The views of a scene show one set of named points, each view turned or mirrored, shifted and resized as a whole, with a little noise and some points left out.

Scene 1
View 1
<126>: [  4  13 -23  -2  -4  -3  27 -20   1   6  13   2 -29  -4   3   4  11   1
  -5   5]
<84>: [ -7   4  -6  -5  -3   7  18  -3   2 -22  19   9 -13  -9 -18   0   9   0
   8  21]
<150>: [ 11  16 -22  -9  -4  -4  22 -17   0   4   8   0 -43  -9 -13   6  20   4
  -7   1]
<130>: [-11   1   3  -4  -1  13  16   4   4 -28  19  14 -10 -10 -23   3  11  -2
   9  23]
<142>: [-17   8   4  -5   4   4  27  -7   8  -6  11   3 -25 -14  -4  14   9 -10
   0  10]
<110>: [-14   1   1  -3   1  11  19   1   5 -25  20  11  -8 -10 -16   3   6  -4
  10  23]
<36>: [  7   7  -9   2  -4  14  13  -5   0  -8  15  15 -26  -6 -22   1  23   7
  -5   4]
<201>: [ -3   6  -5 -13  -4   4  16   0   3 -27  19   8 -19 -11 -29   0  13   2
  10  22]
<231>: [ -3   0 -10  -3  -5  10  15   0   2 -29  24  14  -6  -4 -22  -5   8   4
  10  24]
<132>: [ -5   2   5   7   0  25  11   1   4 -11  16  19 -17  -9 -21   5  19   3
  -6   5]
<143>: [  7   5 -17  -1  -6   9  15  -7  -2 -15  19  13 -16  -2 -18  -4  15   8
   2  14]
<22>: [ -7   9 -13 -10  -2  -5  26  -9   3 -16  16   1 -20  -9  -9   3   5  -3
  10  22]
<195>: [ 13  17 -15 -19  -3  -3  17  -9  -1 -10   9   1 -46 -13 -34   5  26   7
  -1   6]
<17>: [ 21   9 -23  -3 -10   9   8  -7  -5 -11  17  14 -30  -2 -29  -7  26  16
  -4   7]
View 2
<143>: [ 12   7  25 -16  10  21 -12  10 -32  18  -6   9   8   4 -25  -9  21  -6
 -19   6]
<110>: [ 25  -8  12  -8  26  12 -30   2  -6   3  -7   6 -11  31 -26  -8  21 -18
  -4   9]
<130>: [ 25  -7  10  -6  26  13 -32  -2  -7   5  -2  10  -6  30 -29 -13  24 -19
 -14  11]
<84>: [ 20  -3  17 -12  20  14 -26   7 -15   9  -6   8  -5  18 -23  -6  18 -14
  -9   2]
<201>: [ 24   2  16  -6  19  12 -31   7 -13  11   2  18  -1  15 -21 -10  19 -17
 -25  -4]
<22>: [ 22  -8  21 -18  20   6 -27  18 -10   7  -8   7 -12  12 -13   6  -1 -15
   6 -16]
<36>: [ -2  12  18 -16   8  16 -17  -4 -26  23  10  -2  11   4 -15 -10  25   0
 -14  13]
<231>: [ 26  -5  20 -11  20  20 -21   9 -21   5 -14  14  -5  22 -34 -11  26 -17
 -17   8]
<195>: [  2  20  20 -12   4   6 -28   5 -21  29  27  11  17 -13   2  -4   7   0
 -33 -22]
<17>: [  0  19  25 -17   2  24  -8   7 -41  26   3   9  19  -8 -20 -11  25   2
 -30   5]
<150>: [ -8  17  24 -24   2   7 -18   8 -25  29  16  -5  13 -16   6   8   2   7
  -5 -16]
<132>: [  2   5   9 -11  18  14 -23 -17 -13  16  10  -8   4  21 -22 -14  35  -4
  -8  29]
<142>: [ 12  -6  10 -17  24  -1 -35  -2   5   9  10  -7 -11  21  -6   4   5 -11
  14  -5]
View 3
<22>: [ -8   4  10   4   3  -5   8   0   8   3  -1   0 -21  -1   7 -14  11  27
  -5   2]
<150>: [ 12   7  11 -16 -10 -14   2  -5  -2  -4  -9  -6 -20 -12  -6  -6  20  26
 -16 -14]
<110>: [ -7  -5   8   7  22 -10   9   2   8   1   9  -5 -22   7  11 -16   1  24
  -3   8]
<231>: [ -5  -3   7   5  24  -3   3   0   4  11  13  -5 -16   1  17  -7  -7  27
  -5  10]
<36>: [ 14  -3   8 -14  15 -19   1  -5  -4  -3   5 -11 -19  -4   2  -4   4  24
 -14  -7]
<132>: [ 12  -8   7 -10  27 -24   7  -2  -1  -9  13 -14 -24   7   3 -11  -2  20
 -10  -1]
<130>: [ -5  -7   5   6  28 -13   5   2   8  -2  10  -6 -20   4  12 -13   1  24
  -5   7]
<201>: [ -5  -7   2   4  21 -10   0   2   7   1   4  -4 -14  -6  11  -7   9  27
 -10   3]
<84>: [ -4  -3   7   2  17 -10   5   0   4   3   7  -5 -19   1  10 -10   3  25
  -7   3]
<142>: [ -1   0  10   0   5 -20  16   0   7 -12  -1  -6 -30  10  -2 -24  13  20
  -4  -1]
<17>: [ 17  -1   7 -18  13 -11  -8  -6  -7   4   3  -9 -11 -16   5   7   4  28
 -18  -9]
<126>: [  8  12  18 -13 -13  -9  10  -8  -3   1  -5  -5 -25   0  -3 -12  10  25
  -8  -9]
<195>: [  7  -3   0 -11   2 -16  -8  -2   4  -7 -13  -3 -11 -24  -2   0  30  29
 -20 -13]
<143>: [  8   1   8  -8  14  -6  -2  -4  -3   8   6  -7 -15  -8   9   1   0  28
 -12  -2]
View 4
<22>: [ 14   2   7   8  -6  11  19  13   6  18 -10   0 -12  17   2  -1   5  30
  15   0]
<150>: [ 24  -5 -14  12  17  10  49  12  -6   3   8  -8 -32 -11   1   3   0  40
  24   0]
<110>: [ 21   8  16  -3  -8  16   9  12   5  26 -16  11   7  11  -3  -2   8  14
  -7   2]
<195>: [ 24  -9  -9  12  21  -5  37   5  -4  12   8  -7 -43 -12   3  15  16  33
   0  -7]
<231>: [ 17   8  18 -11   1  11  17  17  14  29  -9  -5   5   9  -6  -1  21  10
  -7  -2]
<130>: [ 23   8  16  -4  -2  13   9  10   4  28 -13  12   4   7  -4   0  13   9
 -14   0]
<201>: [ 18   3  11   0   3   3  17  10   8  27  -7   0 -12   6  -1   7  20  16
 -11  -5]
<142>: [ 27   2  -2  14  -5  19  15   6 -14  10 -11  24  -7   4   3  -4 -12  30
  10   8]
<126>: [ 22   0  -8   8   6  22  46  17  -3   3   0  -7 -14   0   0  -7  -6  41
  37   4]
<143>: [ 21   4   7 -11  12  12  36  21  11  22   2 -14  -6  -5  -7   1  20  16
   4  -4]
<17>: [ 25   0  -2 -12  26   8  51  20   7  17  11 -21 -18 -19  -8   6  24  18
   4  -4]
<84>: [22  7 11 -7  2 15 20 15  6 25 -9  2  4  4 -5 -2 13 14 -2  0]
View 5
<132>: [ -1  10  -4   4 -25   8   1 -12 -14   9  17  -1 -20   1   6 -19   5  46
  14 -60]
<17>: [ -6  28 -42 -24 -27 -18 -10  20   4  21  28  -1   6   6   4 -10  17  59
  34 -54]
<143>: [ -1  15 -29 -15 -15  -3 -20  13   6  18  25   1   8   7  -4  -8   6  50
  26 -44]
<22>: [  5   5  -9  11  -6  -4 -16  13  11  19  -3   6   9  12 -14   2   9  20
  22 -15]
<150>: [ -3  23 -28   3 -35 -34  11  23  16  26  -3   4   4   6   4   6  41  36
  45 -32]
<142>: [  5   1   8  28 -17  -4   6  -4   0  15 -14   5 -11   7  -3  -1  17  16
  21 -27]
<126>: [ -2   4 -12  12 -32 -12   4  16  21  22   2  11   8   6   3  24  33  36
  47 -26]
<130>: [  6   7  -6   5   1  11 -21  -3  -9  10  11  -2  -6   9 -12 -25  -9  30
   1 -37]
<36>: [ -4  16 -16   1 -27  -9   1   3   0  17  12   1  -8   3   5  -7  18  46
  29 -49]
<195>: [ -1  38 -41  -7 -20 -44   4  24   4  27  -8  -3   0   7  -2 -18  31  32
  30 -34]
<84>: [  5   8 -10   2  -4   4 -19   5   0  14  10   1   2   8 -11 -12   0  32
  11 -32]

In a view up to two points have been moved. Name them for each view, in the order of its rows, or write -.
view 1 => <143>
view 2 => <22>, <142>
view 3 => <231>, <195>
view 4 => <84>
view 5 => <36>
